Each row is a point on a landscape with many peaks, with its height.
A climber steps from a point to the highest of its 4 nearest points, and stops where none of them is higher. Distance is the straight distance between rows; heights are no part of it.
dige height 73.0: [ -2 -19 -11 -10 -15 -12  -9  -9  24   1  -9  13  -3   9  -7  -3 -28  19
  -9 -15 -11  12]
zon height 72.9: [ -2 -16  -7 -15  -7  -9  -9  -4  26  10  -6  11   2   2  -4  -6 -22  15
  -3 -11  -3  15]
keb height 48.6: [ 7 12  4  8 10 -4  0  3 -9 10 -9 -8 -6 -9  1 13 11 -6  0  8 14  2]
gav height 40.7: [  8   8   3   0   8  -2  -5   5  -4  12  -6  -6  -1 -11   1   4   8   0
   4   3  13   5]
seful height 33.9: [  4   2   5  -2   6  -5  -9   4  -3  12  -4  -3   1 -11   3   5   3   0
   7   1   9   3]
boma height 70.0: [  4  -6   1 -13   0  -4 -10   2  16  13  -3   5   4 -10   1 -10  -8   9
   5  -6   7  11]
vus height 71.8: [  3  12   3   5   7   2   6   0 -10  -6  -1  -8  -8   8  -2  14  10  -8
   4  16   5   1]
Ruma height 69.5: [ 2  9  0  4  6  0  2  2 -7  3 -3 -7 -7  0  2  9  7 -2  6 10  6  2]
Sivad height 64.3: [ -5   9   0  12  13   7  21  -4  -7  -7   0  -4  -9  15 -10  15   8 -19
   1  22   0  -1]
milas height 19.0: [ -2  -6  -2  -5 -20  -2  -6  -7   3  -9   8   5  -3  11   0  -7 -12  13
   2 -12 -17  -1]
kefek height 74.1: [ -4   2   0  11   5   6  14   2  -9 -24   4  -2   0  14  -1   8   8  -9
  -5  12  -6  -8]
Sigov height 45.9: [ -2  -1  -7  -8 -16  -3 -10  -3   4  -4   6   6   0   8   4 -11 -11   9
   8  -8 -11   1]
Zuvod height 73.3: [ -6   3  -1   8   1  13  16  -1 -10 -25   1  -1   4  15   2   4   6  -9
  -6   9 -12 -12]
nalam height 69.6: [  1  -9   3 -13   5  -3 -11   6  19  19  -4   4   8 -16   1 -10  -7   7
   2 -11  10   9]
sen height 63.0: [  6   4  11  10  15  -4  -7  10   1  22  -4  -5   5 -32  -7  -4   8 -11
  -6  -7  23   0]
Fep height 71.7: [  2   5   0   1   1   0  -1   3  -5 -10   5  -1  -2   8   6   3   4   1
   2   6  -2  -4]
mikil height 73.8: [  3  -4   6  -4  14  -4  -9   6  10  20  -3   2   9 -23  -2 -11  -1   2
  -2  -9  14   7]
bebaf height 72.7: [ -3   1  -6   7  -4   7   5  -1  -9 -21   7  -3   3  14   5   0   4  -4
  -2   3 -11 -12]
doba height 55.8: [  6  10   6   9  13  -2  -1   3  -3  15  -8  -8  -8 -14  -4  13  11  -9
  -1   7  19   3]
bugo height 66.6: [-10   8   4  13  13   8  19  -3 -11 -12   1  -3  -6  18 -10  12   8 -19
  -4  24  -6  -5]
les height 69.9: [ -5  -4   1   6  -5  11  17  -3  -9 -27   8   3   7  12   5   3   8  -5
  -9   3 -13 -16]
vun height 63.3: [ 3  1 -3 -9 -7 -4 -8  0  4  2  2  2  0  6  5 -5 -6  9  5 -8 -2  2]
Biri height 71.9: [  5   9   0   3   3   1  -2   2 -10  -1   2  -1  -2   4   4  10   7   0
   5  10   3   2]
Dasa height 44.7: [ -3  -3  -7  -4 -17  -1  -5  -5  -1 -12  11   4   0  10   2  -8  -8   9
   2  -6 -15  -5]
telap height 57.0: [  3  -5   8   0  17  -6  -8  10  13  25  -1  -2  10 -29  -9 -18   0  -2
  -6  -8  17   5]
sok height 62.8: [  1  -1  14  11  20  -8 -11  15   5  20   0  -6   7 -38 -12 -12   8 -10
 -11  -6  24   1]
mipud height 66.3: [ -2 -16  -9 -10 -16  -7  -7 -10  20  -1  -4  12  -3  12  -3  -8 -27  18
  -5 -15 -17   9]
Mos height 55.0: [ -4 -11  -8 -10 -15  -8 -10  -6  18   0   1  13  -5   8   0 -10 -22  19
   1 -12 -11   6]
nolim height 53.6: [  3   0   1  -7   0  -3 -10   5   2  10  -2   1  -1  -7   4  -3   0   6
   8   0   6   5]
resu height 73.2: [ -6   3   2  11   8  10  20  -1  -8 -18   2  -2   1  19  -6  12  10 -13
  -6  14  -8  -9]
baf height 60.1: [  6  10   7   7  13  -1  -1   3  -4  22 -10  -5  -1 -22  -3  10   9  -9
  -5   5  21   5]
Kopo height 72.5: [ -6 -11  -5   3 -15   5  10  -3  -9 -26  11   4   6   9   7  -6   1   1
  -2 -11 -19 -13]
noro height 50.0: [-10  -9  -5   7  -4  12  19  -6  -8 -31   1   4  10  10   4  -1   6  -5
  -9  -2 -16 -19]
vumo height 51.8: [ -5  13   4  13  13   7  24  -7  -9   5  -5  -9 -15  11 -12  16   8 -23
   0  24   5   6]
kozi height 72.4: [ -4 -17  -6 -15  -9  -9 -10  -8  26   7  -5  10   0   6  -3  -4 -27  19
  -7 -14  -5  14]
mizul height 1.2: [ -4 -11  -8  -4 -21  -2   3  -8   3 -15   8   4  -2  10   4 -14 -10   8
   0 -13 -23  -8]
ref height 57.9: [  2  12   4  11  10   2  13  -3 -10   4  -5  -7 -11   7  -5  18   8 -15
   1  17   6   6]
sida height 73.6: [  3   4   7   3  13  -2  -6  11   1  19  -8  -3   5 -26  -3  -1   7  -4
  -3  -4  21   0]
Pogek height 67.6: [ 8  8 -4  0  0 -1 -4  2 -8 -4  2 -2 -5  3  6  2  2  3  7  4  3  0]
vopo height 55.7: [ 5  6 -2 -3 -5  1 -6  2 -4 -3  4  2 -3  5  5  0  1  8  7  1 -3 -2]
Zov height 63.1: [ -9 -12  -6   3 -14  15  19  -7 -13 -30   9   8  13   5   7  -7   5  -2
 -10  -7 -20 -19]
nulu height 68.5: [  2   1   2 -11   1  -2 -10   4  10  17  -2   2   5 -14   0  -6  -2   7
   6  -7  13   9]
kodod height 73.5: [ -2   6   1   9   8   6  10   2 -12 -17   1  -5  -5  16   0  13  10 -11
  -2  15  -2  -6]
vepuz height 75.3: [  0   3  -3   0  -4   2   0   1  -7 -10   7  -2   3  11   4   1  -1   5
   7   2  -3  -6]
Kol height 62.9: [  4   5  13   8  15  -5  -6  10   2  21  -5  -5   1 -25  -8   1  13  -8
  -6   0  22   1]
zar height 76.1: [-13 -15  -6  -1 -16  14  19 -10 -11 -32   4   4  15   4   5  -8   5  -1
  -9 -14 -22 -19]
vamub height 69.3: [  1   1  -6   0 -12  -1  -1  -1  -5 -14   9   0   1  11   8  -3   1   4
   5  -1  -9  -6]
zozis height 72.8: [  3   8   2   4   3   0   3   2 -12  -5   1  -5  -4  11   4   8   8  -3
   1  10  -2  -4]
marot height 68.0: [ -2   9   2  11  11   6  12  -3  -9  -3   1  -8  -9  12  -6  16   9 -12
   0  21   2   2]
latap height 5.0: [ -3 -10  -7  -2 -20  -2  -1  -9   5 -11   6   9   1   8   1 -15 -13  10
   0 -15 -23  -2]
zugil height 56.1: [  7  13   6  13  12  -2   5   2  -9  19 -12 -11 -10 -11  -7  14  11 -13
  -2   8  17   3]
fifot height 70.5: [ -2 -13  -4 -17  -6  -5 -14  -5  20   8  -3   6   1   1  -2  -7 -21  14
   0 -10  -3   9]
Pasi height 50.9: [  4   1   6   0  12  -3  -8   8   4  22  -3  -1   7 -24  -1  -5   5   0
   0  -5  17   5]
pavi height 76.9: [  1  -3  -5 -12 -11  -2 -11   1   9   4   4   6  -1   3  -1  -6 -12  11
   4  -8  -7   5]
Bek height 35.6: [  2   4   4   0   6  -2  -9   7   0  18  -5  -3   3 -20  -1  -1   7  -1
  -1  -1  15   6]
pezud height 73.4: [  1   3   0   7   0   4   7   2 -10 -15   7  -3   1  14   5   5   6  -3
  -1  10  -5 -10]
Mibi height 27.7: [  5   5   7  -6   8  -4 -10   4   2  18  -3  -1   3 -15   1  -1   5   1
   3  -1  14   5]
zap height 69.7: [  0  -2  -3 -10  -4  -2 -12   2   3   8  -1   2   2  -1   5  -7  -9   7
   8  -5   1   6]
puti height 69.8: [  0  -7  -4 -17  -4  -5 -12   0  15  13  -2   6   4   2   2  -8 -13  14
   7  -7   1   9]
mavi height 49.2: [  4  11   3   9  10   1   7   1  -7  10  -8 -10 -11  -3  -4  18  11 -13
   1  15  13   5]
tok height 46.8: [ -2  13   8  12  10   3  19  -5  -8   6  -7 -10 -11   4 -10  19   8 -20
   1  22   7   6]
Muf height 5.1: [ -5 -10  -9 -10 -19  -3  -8  -9   6  -6   6   8  -2   9   2 -13 -16  13
   3 -13 -19   1]
mon height 65.5: [ -1  -6  -6   1 -15   1   3  -5  -7 -20  12   5   2  12   6  -9  -2   4
   0  -7 -19 -10]
nosi height 70.7: [ -2 -13  -4 -16  -2  -4 -11  -1  25  13  -6   8   4  -5   0 -10 -16  10
   1  -8   4  13]
lebo height 38.2: [  7   9   5   4  10  -5  -3   4  -5  14 -10  -8  -2 -15   5   7  11  -2
   3   6  14   2]
rer height 67.3: [ -4  -4  -5   2  -6  10  12  -3 -10 -28   9   5   6  10   5  -3   4  -3
  -5  -4 -14 -15]
faru height 49.3: [  4  13   4  11  13   2  14  -1  -7  12  -9 -10 -11   0  -8  18  13 -19
  -2  17  10   3]
zan height 55.9: [ 4  1 -1 -8 -2 -4 -8  5  0  4  0 -1  0  0  4 -2 -1  6  5  0  2  4]
sibeg height 65.7: [ -1  -6  -4 -14 -13  -7 -11  -4  12   4   1   9   0   5   2  -9 -17  14
   7 -11  -8   5]
Limin height 63.6: [ -5  -3  -4  -2 -14   2  -2  -2  -4 -16  11   1   1  11   8  -7  -4   4
   1  -6 -17  -6]
Namos height 76.2: [ -8 -11  -5   0 -18  10  10  -6  -8 -27   8   5   7   8   5 -12   0   3
  -3 -14 -22 -17]
pav height 62.6: [  2  -3  10   4  20  -5  -9  12   8  22  -1  -5   7 -30  -7  -8   5  -9
  -8  -8  20   2]
giviv height 60.0: [ 6 11  3  0  3  0 -6  1 -7  6 -4 -6 -4 -3  5  7  9  1  8  4  8  3]

Where does a climber stop that starts at each point below?
nulu: dige
faru: kefek
keb: sida
lebo: sida
Pogek: kefek
mavi: kefek
